The views of a scene show one set of named points, each view turned or mirrored, shifted and resized as a whole, with a little noise and some points left out.

Scene 1
View 1
Z187: [  2  -2   5  16 -10  18   1 -10  -9   3  -6   9  30  17  -4 -17   5  -4
  15   6  -4   0  -3  16  -5  20  10 -13   4  11]
Z247: [ -6   0  11   9   6  -1  -5 -13  -5   4  -8  12  -4  19 -12 -14  -2  -5
  20   2  10  -2   8  -2  -1  17  15 -21  10  14]
Z791: [ -4   4  28  14   4  -7   8  -2 -20  12 -25  19  -7  17 -32   5  -3  -7
  46 -19  14  23  -2   5 -15  24  22 -20 -14  32]
Z411: [ -5  10   7  10  13 -15 -12 -15 -12  -2  -9  15 -20   9 -15  -7  -4  -4
  16  -9  23  -7  16 -11   5   7  20 -31  11  18]
Z715: [ -7   2  18   9   9  -9  -3 -10 -10   6 -14  16 -13  18 -20  -7  -4  -6
  29  -6  14   6   7  -4  -5  19  19 -24   3  22]
Z727: [ -7   4  11   8   9  -9  -8 -14  -6   2  -8  14 -14  17 -14 -10  -4  -5
  20  -2  17  -3  13  -7   2  13  18 -26  11  16]
Z18: [  7  20   7  20   3 -11  -1  -7 -30  -6 -20  17   0  -3 -20   5   2  -4
  24 -28  23   5   4   5  -2   6  21 -30  -7  27]
Z351: [  6   1  19  22 -14  16  15   2 -21   9 -20  14  35  16 -20  -2   7  -6
  37 -13  -6  23 -15  26 -20  28  13  -9 -19  25]
Z50: [  2  -2   1  17 -12  20   0 -10  -8   2  -3   8  35  17   0 -20   6  -3
  12   8  -6  -3  -3  17  -4  20   8 -12   5   8]
Z950: [ -5   4  -2   8   7  -3 -18 -20  -1  -4   2  10  -6  14   1 -21  -2  -2
   1  10  14 -19  18  -9  11   7  14 -26  24   5]
Z11: [  7  10  10  20  -6   5   6  -4 -24   1 -18  15  19   7 -17  -1   5  -5
  27 -17   8  10  -5  15  -9  16  17 -19 -10  24]
Z117: [  3  10 -16  14  -3   5 -17 -20  -8 -12   6   7  17   3  11 -24   4   0
 -12   9  10 -28  14   2  15   0  11 -26  25   0]
Z69: [  3   7  -7  15  -4   8 -11 -16  -9  -7   1   9  19   8   4 -19   5  -2
   0   5   6 -16   8   6   7   7  11 -21  15   5]
Z759: [ -4   5  17  13   4  -6   1  -7 -15   5 -17  16  -5  15 -22  -2  -3  -6
  31 -12  14  10   4   2  -8  19  18 -23  -4  24]
View 2
Z411: [ 25   8  -1 -12   4 -11   4 -24  -1   5  11 -17  30 -28  -6  26 -16   0
   3  -1   3  -8  14  22  -1 -19 -17 -24 -10  -2]
Z791: [ 16  -4 -10 -14   4  20  14   4   9   1   8 -23   5 -28   5  17 -10  10
  -2   4  -1   3 -21 -12  15 -10  -3 -23  22  20]
Z950: [ 12   5   1   6  -3 -23  -5 -49   4   9  21   1  32 -23  -5  16 -16 -12
   3  -2   0 -12  31  29  -1 -22 -29 -22 -15  -5]
Z50: [-10  -9 -10  25 -12  -7   0 -36  16   4  33  27   5 -13   5  -8 -12  -6
  -6   3 -13  -9  12   6  11 -12 -25 -23  14  13]
Z187: [ -7  -8 -10  21 -11  -4   2 -33  15   4  30  21   6 -14   5  -4 -11  -5
  -6   2 -13  -8  10   5  11 -12 -24 -23  13  14]
Z18: [ 26   3  -8 -13  -2  -1  18   6   0 -10  19  -6  15 -22   3  19 -16  20
  -4   1  -5 -12  -5  16  -7 -13  -6 -30   3   5]
Z727: [ 17   4  -1  -6   1  -7   1 -31   3   9  13 -14  26 -27  -4  21 -13  -6
   2   0   2  -4  13  14   5 -18 -19 -22  -4   3]
Z351: [ -5 -14 -16  11  -8  18  14  -1  18  -3  25  12 -10 -16  13  -6  -9   9
 -10   5 -15  -2 -19 -15  17  -6  -9 -25  33  27]
Z715: [ 16   1  -4  -9   4   2   3 -22   5  10   9 -19  20 -29  -2  21 -12  -3
   2   1   2   0   2   3  11 -16 -15 -21   5   9]
Z11: [  9  -6 -12   4  -8   4  15  -2  10  -7  25  11   3 -16   8   3 -14  14
  -8   3 -12 -10  -6   5   3  -9 -10 -28  15  14]
Z69: [  4   0  -5  16 -11 -21   2 -38   8   1  32  21  20 -15   1   4 -15  -3
  -3   0  -9 -15  24  26  -3 -16 -27 -25  -6   0]
Z117: [  7   4  -2  19 -13 -31   0 -46   4   0  36  28  27 -13  -1   5 -19  -5
  -2  -1  -9 -22  36  39 -11 -20 -31 -27 -17  -7]
Z247: [  9   0  -3   1  -1  -6   0 -34   7  10  16  -7  20 -24  -2  14 -13  -8
   1   1  -1  -4  12   9   9 -17 -21 -20   1   7]
View 3
Z791: [-15   8   0  -5  -1 -12  12  11  -7   7  -2 -12  -1  -4   1   5 -23  12
  -5  -5   1  26 -12  -1  -7   0 -13  -2  -3   5]
Z247: [ -9   8  -4   9   2  -5   5   1  -3   2  -5   2   2   2   1   9 -10  10
  -1   7  11  12 -17  -4   0   2  -4  -1  -9  -2]
Z187: [ -9   4  -7  10  10   4   2   5  -5 -10  -4   0  -2   5   1   1  -7  18
   1  10  12  15  -4   2  -3  11   2   2 -11  -2]
Z11: [-16   9   2   1  10   2   6  10  -8  -1   1  -6  -4   2   3   4 -14  15
   1   1   9  24  -3  -4  -9   5  -4  -2  -5   6]
Z715: [-11   9  -2   4  -1  -9   8   4  -4   7  -5  -2   2  -1   1  10 -14   9
  -2   3   7  15 -18  -5  -2  -1  -8  -1  -7   1]
Z950: [ -7  10  -3  17   5   0   0  -5  -1   4  -6  11   3   6   3  15  -1   7
   3  14  17   3 -21 -10   3   0   0  -3 -12  -4]
Z117: [ -9  10   0  20  15  12  -4  -4  -3  -3  -3  14   0  11   4  14   5  10
   7  17  22   4 -12 -13   1   4   7  -3 -13  -2]
Z69: [ -9   7  -3  15  13   8  -1   0  -4  -5  -3   7  -1   8   3   8  -1  14
   4  14  17   9  -8  -6  -1   7   4  -1 -12  -2]
Z351: [-14   4  -4  -2  10   0   8  15  -9  -9   0 -12  -5   0   0  -5 -19  21
  -2   0   5  30   4   6 -10  11  -3   2  -5   4]
Z759: [-13  10   0   2   1  -7   8   6  -6   6  -3  -5   0   0   2   8 -16  10
  -2   1   7  19 -14  -5  -5   0  -8  -2  -5   3]
Z727: [-10  11  -1   8   1  -6   5   0  -3   8  -5   2   2   2   2  12 -10   7
   0   7  10  11 -20  -8   0  -1  -6  -3  -8   0]
Z50: [ -8   4  -7  11  12   6   1   4  -5 -13  -4   2  -2   6   1   0  -7  19
   2  12  14  15  -3   2  -3  12   4   1 -11  -2]
Z411: [-12  13   3   8   2  -5   5   0  -3  12  -3   4   2   2   4  17  -9   4
   1   5  11  11 -22 -13  -1  -5  -7  -5  -7   2]
Z18: [-18  14   8   1   8   1   7   8  -9  10   3  -5  -3   3   5  12 -12   8
   2  -1  10  23 -10 -13  -9  -3  -7  -6  -3   9]
View 4
Z791: [ -5  -6  -7   2  15  -8 -22  -5 -16  -3   5 -12 -23  -9   3  25  -1  26
  15  -7  10  -4   4  20 -12   1 -19  12  14   4]
Z950: [  3  -6  -6  -2  -2  -6   4   6   1  -3  17 -10   4  -1  -5  -3   7   2
  20   2   0  -2   2   0   3 -10  12  17  -6  10]
Z411: [  4  -7  -8   0   2  -1  -9   3  -6  -7  16  -7 -12  -2  -5   4   1   4
  21   6   2  -4  11   7  -4  -4  -1  12   2   5]
Z69: [ -3 -11  -8  -1  -1 -12   6   8  -1   5   7  -4   5  -6  -4   1   9   8
  13  -6  -8  -9 -10  -2   1 -10   9  20  -2  10]
Z715: [ -1  -5  -6   1   9  -6 -13  -1  -8  -5  11 -14 -12  -4   0  12   1  16
  18  -2   9  -1   6  13  -6  -3  -6  14   4   6]
Z759: [ -3  -7  -8   1   9  -7 -14  -1 -11  -2   8 -10 -15  -7  -1  16   2  19
  16  -4   5  -5   3  14  -8  -2 -10  13   8   6]
Z117: [  0 -11  -9  -2  -7 -10  12  11   2   4  11  -1  10  -4  -8  -7  11  -1
  15  -2 -12 -10  -9  -7   4 -12  16  21  -6  11]
Z18: [ -1 -14 -13   2   6  -4 -16   4 -15   1   3   5 -22  -8  -6  17   1  12
  14  -2  -8 -15   2   7 -12   1 -14  10  15   3]
Z11: [ -7 -12 -10   1   9 -12 -11   2 -13   6  -1  -2 -13 -10  -1  19   4  22
  10 -11  -5 -13  -9   9  -9  -2 -11  15  11   7]
Z187: [ -9  -8  -6  -1   7 -19   2   3  -5   8   1 -10   4 -10   1  11  10  22
   9 -16  -1  -7 -18   6  -1  -9   2  23   1  11]
Z247: [ -2  -5  -5  -1   6  -9  -5   2  -4  -3  11 -14  -4  -4  -1   8   5  14
  17  -5   6  -2   0   9  -2  -7   1  17   0   8]
View 5
Z187: [ 10  -9 -14  -2  13  16  25  10  13   7   2 -14   8   5  -3   7  -7   0
 -23   0  16   2  26  -9   9  -6  -9  20  12  11]
Z411: [ 19 -16 -29  -4 -13  -2  10  25  -9  10  -2  -2  -7 -15  12  -3 -26   0
 -13  14   3   9  13  -7  -5  -7   3  -1  21 -11]
Z791: [  9 -33 -27  19   8  19   9  13   7  -2  -4  14  -9 -14  -9  -2 -28  -9
 -10 -13   1  -4   0 -16   9  -5  20  -6  13  -1]
Z715: [ 14 -24 -29   4  -1  11  14  21  -4   7   1   5  -4  -9   4   0 -28  -7
 -12   4   6   4  10 -13   4  -4   6  -3  16  -6]
Z117: [ 23   6 -15 -20 -10  -8  21  20   0  16  -1 -29   6  -2  15   4  -3  10
 -25  23  14  13  36   3  -6 -11 -20  23  21   0]
Z247: [ 13 -16 -25  -3   0   9  19  21  -3  10   3  -3   1  -3   7   3 -23  -5
 -15   9  12   7  17 -10   5  -5  -2   5  16  -2]
Z759: [ 13 -24 -25   8   2  12  13  17   3   3  -3   5  -5 -12  -1  -1 -24  -5
 -13  -3   4   1   8 -13   5  -5  11  -1  15  -3]
Z351: [  5 -23 -13  18  23  27  17   0  27  -4  -6  -1   1  -2 -21   6  -8  -3
 -20 -23   9  -8  13 -12  15  -7  10  13   8  15]
Z727: [ 15 -17 -27  -3  -4   6  16  23  -5  10   2  -2  -1  -8   9   0 -24  -4
 -14  10   9   7  15 -10   3  -5   0   2  18  -5]
Z69: [ 19  -1 -16 -11  -3   0  21  17   5  12  -1 -21   5  -1   8   4  -7   6
 -23  14  13   9  30  -2  -1  -9 -14  20  18   3]
Z11: [ 12 -18 -17  11   6  11  10   8  18   0  -8  -4  -4 -11 -11   2  -9   2
 -18 -10   2  -3  13  -6   4  -9   9  10  14   6]
Z50: [ 11  -6 -12  -4  14  16  27   9  14   8   1 -17  11   7  -3   9  -4   1
 -25   0  18   3  28  -8  11  -6 -12  23  12  12]
Z18: [ 19 -20 -22   9  -8   0   1  12  11   1 -13  -2 -13 -24  -5  -5 -14   5
 -17  -4  -6   1   9  -4  -6 -10  14   2  19  -4]
View 6
Z117: [-19  -9   5  21  -4   1  -7  -1  -1  -7 -10  -9  -8   2  11  23   1   0
 -28   6   9  -1  -2  -1  -9  -8 -18   7  15   5]
Z759: [  2   4  -3  12 -11   5  16  20   4  -4  15 -10   0   3 -16  -1  13   1
  -5  17   0  17  -6 -23  -3   1  -7  19   6  18]
Z11: [  1  13  -1  15 -17   7   9  23   0   1  17  -3  -2   2 -10  -2   3   4
  -2   8  -6  12 -12 -15 -11 -10 -13  25   5  16]
Z791: [ 10  11  -5   9 -14   7  23  28   5  -1  25  -9   3   2 -24 -10  15   2
   3  19  -5  22  -7 -29  -3   0  -5  24   2  22]
Z50: [-11  15  -1  21  -4   7  -5  15   3   1   9 -10   2   2  -3   9 -13   2
 -14  11 -16   6  -4  -4 -15 -28 -11   8  11   7]
Z351: [  4  27  -4  17 -14  10   8  30   3   6  26  -5   5   2 -17  -8  -6   3
   4  12 -22  14 -12 -16 -16 -24  -9  22   5  16]
Z715: [  1   2  -4  11  -7   5  17  19   6  -5  15 -14   0   1 -18  -1  16   0
  -8  21   0  18  -3 -25  -1   2  -5  15   6  18]
Z69: [-13  -2   3  20  -5   3  -2   6   1  -5  -2  -9  -4   2   4  16   1   0
 -22   8   2   4  -3  -5  -9 -10 -15   9  13   8]
Z247: [ -5   0  -3  15  -2   4  10  12   6  -5   7 -15   0   2 -10   7  10  -1
 -16  19   2  14   1 -18  -2  -3  -7   9  10  13]
Z727: [ -4  -5  -1  13  -4   3  13  11   5  -8   5 -15  -2   2 -10   7  16  -2
 -16  19   7  14   0 -21   0   4  -8  11   9  14]
Z950: [-14 -11   2  17   1   0   3   2   3  -9  -5 -16  -5   2   0  18  11  -2
 -27  16  12   7   3 -12  -1   1 -12   3  13   9]
Z187: [ -9  13  -2  20  -4   6  -1  15   3   0   9 -11   2   2  -5   8  -8   1
 -15  12 -13   8  -4  -8 -13 -22  -9   9  11   9]
Z411: [ -4 -10   0  12  -9   2  15  10   3  -9   3 -12  -6   1  -8   8  21   0
 -15  17  14  13  -2 -21   2  11 -11  15   9  16]
Z18: [  3   1   2  13 -23   4  14  20  -2  -4  13  -1  -7   2  -8   1  16   4
  -1   6   8  12 -14 -18  -6   6 -15  31   5  20]

In a view up to two points have been moved. Name them for each view, in the order of its rows, or write -.
view 1 -> -
view 2 -> Z791, Z11
view 3 -> Z69
view 4 -> Z18
view 5 -> Z727
view 6 -> Z50, Z715

Scene 2
View 1
Z160: [  4  12   0  -2   1   0 -12  -7  13  -5  -2   4  -9  -5   5  -1  -3  10
   4  15  -3   4  13  22  12   2   3  -5  -2 -12]
Z577: [ -5  13   1  -8   2   3 -12  -5  12  -3  12   6  -3 -11  12   0 -10  21
   8   5  -3   4  14  28  23   9   9  -2 -11 -11]
Z261: [  0  15   1  -7   2   3  -9  -3  13  -1   5   8  -7 -10   4   1  -6  18
   3   3  -5   1  19  30  21   6   4  -8  -5  -8]
Z235: [ -1  12  -2  -5   0   0 -12  -5  11  -2  -2   4  -9  -7   7  -3  -4  11
   3  16  -3   5  13  21   7   2   8  -3  -6 -11]
Z877: [ -2   9   1  -2   0   0 -16 -12  13 -11  13   0  -2  -9  17   0 -10  17
  14  16   0   7   4  21  20   9   9   5 -10 -17]
Z530: [ -4   6  -4   0  -5  -4 -20 -14  10 -12  -2  -6  -6  -3  18  -7  -5   3
  10  37   4  13  -3   8  -6   0  15  10  -9 -21]
Z464: [ -4   4  -2   1  -4  -2 -21 -16  12 -15   6  -6  -4  -5  21  -5  -8   8
  14  34   3  12  -5   9   2   4  15  12 -12 -22]
Z743: [ -5  13   2  -7   3   3 -13  -6  14  -5  18   6  -1 -13  14   2 -12  25
  12   1  -3   3  12  30  30  12   7  -1 -12 -12]
Z902: [-28   5 -10 -10  -9  -3 -24 -11   4  -5   5 -10  -2  -8  31 -13 -12   9
  12  45  10  23  -5   0 -22   4  37  24 -26 -22]
Z280: [-12  10  -7  -7  -4  -2 -17  -6   7  -1  -6  -2  -8  -5  14  -9  -6   6
   3  31   3  13   8  10 -12  -1  21   6 -12 -15]
Z302: [  1  12   1  -3   1   2 -12  -8  14  -7   7   5  -5  -9   9   1  -7  16
   8   9  -3   3  11  26  21   6   4  -3  -6 -13]
Z394: [ -3  10  -3  -4  -2  -1 -15  -8  10  -5  -2   1  -8  -6  11  -4  -5   9
   5  23   0   8   8  16   2   2  11   1  -8 -15]
Z667: [ -9  11  -7  -8  -4  -2 -15  -4   6   1 -12   0 -10  -5  10  -8  -3   5
  -1  29   1  11  12  12 -13  -3  17   1  -9 -13]
Z515: [-12   9  -9  -8  -6  -3 -17  -5   5   1 -14  -3 -11  -4  13 -10  -3   2
  -1  37   3  15   9   7 -22  -5  22   5 -11 -15]
Z556: [  1  10  -4  -3  -2  -2 -14  -7  10  -4  -9   1 -11  -3   7  -5  -1   5
   2  26  -1   8  10  16  -2  -2   9  -2  -4 -13]
Z599: [  8  12  -3   0  -2  -3 -12  -6  10  -4 -20   3 -15  -1  -1  -4   4  -2
  -3  26  -3   6  13  15  -5  -7   2  -8   4 -12]
Z362: [  0  11  -5  -5  -3  -2 -12  -3   8   0 -17   4 -13  -3   2  -6   1   2
  -4  26  -2   8  15  15  -9  -6   9  -6  -2 -12]
View 2
Z464: [-18   6   5  -3  -3  -1   9   1  -5   5  -4 -11 -13  -3   2 -17   1  -7
 -16   6  -9   1   0  -5   0 -21   6  -2  -2   0]
Z235: [-15   3  -3  -6   4   3   1   2  -6   0   2  -5  -8  -7  -2 -11  -1  -3
   1  -6  -1  -2  -7  -8   5 -12  -5  -7   7   0]
Z902: [-18   9  15   5  -9  -2  14  14  -9   6  -9  -6  -1  -2   5  -8  -3 -20
 -17   5  -8   3  14   2 -15 -23  15   2 -10  -9]
Z743: [ -8  18  -4  -8  12   7   5   0 -11   8   4  -6  -9 -12  -2 -25   0   3
   7  -7  -2  -2 -14  -3  16 -13   2   2   7   1]
Z515: [-21  -5   6   1  -7  -3   5   9  -4  -4  -5  -4  -5  -1   1   0  -3 -15
 -11  -1  -3   0   7  -7 -11 -16  -1  -8  -1  -6]
Z577: [-10  12  -5  -8  10   6   3   1  -9   5   3  -5  -9 -10  -3 -20   0   2
   7  -8  -1  -2 -13  -5  14 -11  -1  -1   8   1]
Z599: [-21 -12  -5  -6  -1  -1  -3  -1  -1  -8   1  -6 -12  -2  -3  -2   0  -5
  -5  -4   0  -3  -5 -15   1 -11 -13 -14   9   1]
Z530: [-20   0   4  -2  -5  -2   7   2  -3   2  -4 -10 -12  -2   2 -11   0  -9
 -16   5  -7   1   2  -7  -3 -20   3  -4   0  -1]
Z302: [-12   9  -5  -8   8   5   3  -1  -7   4   3  -7 -11  -9  -3 -19   1   2
   2  -4  -2  -1 -12  -7  12 -13  -3  -3   8   2]
Z280: [-18   0   5  -1  -4   0   5   8  -6  -1  -3  -4  -5  -3   1  -5  -2 -12
  -7  -2  -2   0   3  -5  -6 -16   1  -6   0  -5]
Z160: [-15   1  -5  -7   5   3   0  -1  -5  -1   2  -7 -12  -6  -3 -13   0   0
   0  -5  -1  -2 -10 -10   8 -12  -7  -7   9   1]
Z667: [-18  -3   2  -2  -2   0   3   7  -5  -4  -2  -3  -5  -3   0  -2  -3 -11
  -4  -4  -1  -1   1  -7  -6 -13  -3  -8   3  -4]
Z877: [-13  13   0  -6   5   3   7  -1  -8   8   0 -10 -12  -8   0 -23   1   0
  -6   1  -6   0  -8  -4  10 -18   5   1   2   1]
View 3
Z743: [  6  19 -29 -30  12  39  -8  11 -27 -15   6  13  27 -24  10  -3   1   8
  16  16   7   1  -2 -15  -4 -13  -1   2  29  -9]
Z160: [ 11  22  -9 -27   0  39  -4  18 -11  -7  21  -5   3 -17   9  -8  -1  15
  14   7   3  -4  -8 -16 -12   7   7   1  13  -7]
Z577: [ 10  20 -22 -30  12  41  -8  13 -20 -12   8   6  21 -22   8  -4   0  10
  16  13   7  -2  -1 -17  -6  -4   0   3  23 -10]
Z877: [  2  24 -19 -24  -3  31   2  13 -26 -11  16  15  15 -21  13  -7   2  12
   8   4   0   4 -13 -12  -4 -14   6  -6  25  -5]
Z667: [  4  15  16 -27  -8  27  19  16  -2   0  21  -3  -6 -11   9 -10 -11  14
  -4 -10   5 -15  -6 -28   3  11  12 -10  10 -13]
Z599: [ 15  21  11 -26 -10  38   3  22   3   1  32 -18 -16 -11   9 -12  -7  19
  10  -2  -1  -9 -12 -19 -15  24  13  -1   1  -7]
Z515: [ -2  13  25 -24 -17  18  31  17  -1   3  24   2 -11  -9  11 -12 -13  15
 -14 -18   3 -15 -11 -30   8   9  16 -17   9 -11]
Z902: [-21  12  21 -20 -22   1  48   9 -17  -1  15  28   2 -11  15 -12 -14  10
 -31 -28   3 -12 -14 -31  27 -18  18 -32  24 -11]
Z556: [  8  20   6 -25  -9  32   9  18  -5  -2  25  -5  -6 -14  10 -10  -6  16
   4  -3   0  -7 -11 -20  -7  11  11  -6   9  -8]
Z280: [ -1  14  15 -26 -10  21  24  15  -7  -1  20   5  -3 -12  10 -11 -11  13
  -8 -12   5 -13  -8 -28   7   4  12 -14  13 -11]
Z302: [  9  22 -19 -28   4  39  -6  15 -19 -11  15   4  13 -20  11  -5   0  12
  15  10   3   0  -8 -13  -9  -2   4   1  20  -7]
Z530: [ -4  23   7 -20 -21  20  22  16 -14  -2  28   9  -7 -13  16 -13  -6  16
  -7 -13  -5  -3 -22 -16   1  -5  16 -18  15  -4]
Z362: [ 12  17  13 -28  -7  34   9  20   3   1  26 -13 -11 -11   7 -11 -10  16
   5  -4   4 -13  -6 -25  -7  20  11  -3   5 -11]
Z235: [  9  18  -4 -28   1  36   2  16 -10  -6  18  -1   5 -16   8  -7  -5  13
  10   3   5  -7  -5 -20  -6   7   5  -1  14  -9]
Z464: [ -6  24  -2 -19 -20  20  19  14 -21  -5  25  16   0 -16  18 -12  -2  14
  -7 -11  -6   1 -23 -12   1 -14  14 -18  21  -2]
Z394: [  3  21  -3 -25  -7  29   9  16 -13  -6  21   5   2 -16  11  -9  -4  14
   3  -2   1  -5 -12 -18  -2  -1  10  -8  17  -7]
Z261: [ 15  19 -18 -32  13  45 -11  15 -15 -11  12  -2  15 -20   6  -4  -1  11
  19  15   8  -4   1 -18 -10   4   0   7  18 -11]
View 4
Z394: [ 10  -3   6  14   8  -3  -1  -5 -10   3  13  -7  -6  -1   0  12  -6  13
  -2  -3   0 -15   4  10  14  11   7  -9 -13   0]
Z464: [  3  -4  -1  25  22  -5   9   4  -9  -2  18  -8   0  -4   1  13 -16  19
   3  -6   5 -17   0  16   2  13  12 -10 -27 -10]
Z530: [ -2  -6   4  15  17  -1   6   0 -10  -3  18  -7   5  -5   1  14 -13  15
  -1  -6   0 -18   2  11   0  14  12  -7 -27 -12]
Z667: [  3  -9  12   2   2   6  -6  -5  -6   0  15  -5   1   0  -2  18  -4   8
  -4  -5 -10 -15   7   6   5  10   5  -4 -10  -3]
Z743: [ 34   5  -4  40  11 -11   1   0 -10  15   8 -12 -25   6   4   7  -4  24
   6   0  11 -13  -1  23  31   7   1 -20   2  14]
Z280: [  3  -9   9   9   7   6  -4   2  -5  -1  16  -5   2   2  -2  21  -7  12
  -1  -6  -9 -18   5  10   0   9   5  -4 -11  -5]
Z362: [  6  -4  16  -5  -1   1  -8 -15 -11   2  11  -5  -3  -3   0  10   0   3
  -8  -3  -7 -13  11   0  17  13   5  -4 -11   1]
Z235: [ 17  -1   8  15   4  -4  -4  -9 -12   7  10  -8 -12   1   2   9  -2  13
  -2  -1   0 -13   6   9  22  10   4 -11  -7   6]
Z261: [ 31   5   6  23   2  -9  -5 -12 -13  14   6 -10 -24   4   4   4   1  15
   0   1   6 -11   5  12  37   8   1 -16   2  16]
Z302: [ 25   4   3  27  10 -12   1  -8 -14  11   9 -10 -19   1   4   4  -4  18
   1   0   9 -12   3  15  30  11   4 -16  -7   9]
Z599: [  4  -1  17  -7   0  -4  -6 -22 -16   1  10  -6  -4  -7   2   3   0   1
 -10  -1  -3 -11  13  -3  22  17   8  -5 -19   1]
Z515: [ -6 -12  12   0   6  10  -5   0  -4  -5  17  -3  10  -1  -4  22  -8   8
  -4  -7 -13 -17   6   6  -7  10   7   0 -16 -11]
Z902: [ -9 -17   0  23  20  15   2  24   4  -7  25  -4  15   5  -6  36 -19  21
   6 -12 -12 -24  -5  22 -29   5   8  -2 -16 -20]
Z877: [ 21   2  -3  34  17 -10   6   0 -12   9  12 -10 -14   1   3   8 -10  22
   4  -2  10 -14  -1  20  20  10   7 -16 -13   2]
Z577: [ 30   3   1  31   8  -9  -2  -5 -11  13   8 -10 -23   5   3   7  -3  20
   3   1   7 -12   2  17  32   8   2 -16   1  13]
Z556: [  7  -3  11   5   5  -1  -3 -11 -11   1  12  -7  -4  -3   1  10  -5   8
  -6  -3  -2 -13   8   6  16  13   7  -7 -16  -1]

In a view up to two points have been moved. Name them for each view, in the order of its rows, or write -.
view 1 -> Z577, Z515
view 2 -> Z877
view 3 -> Z394
view 4 -> -
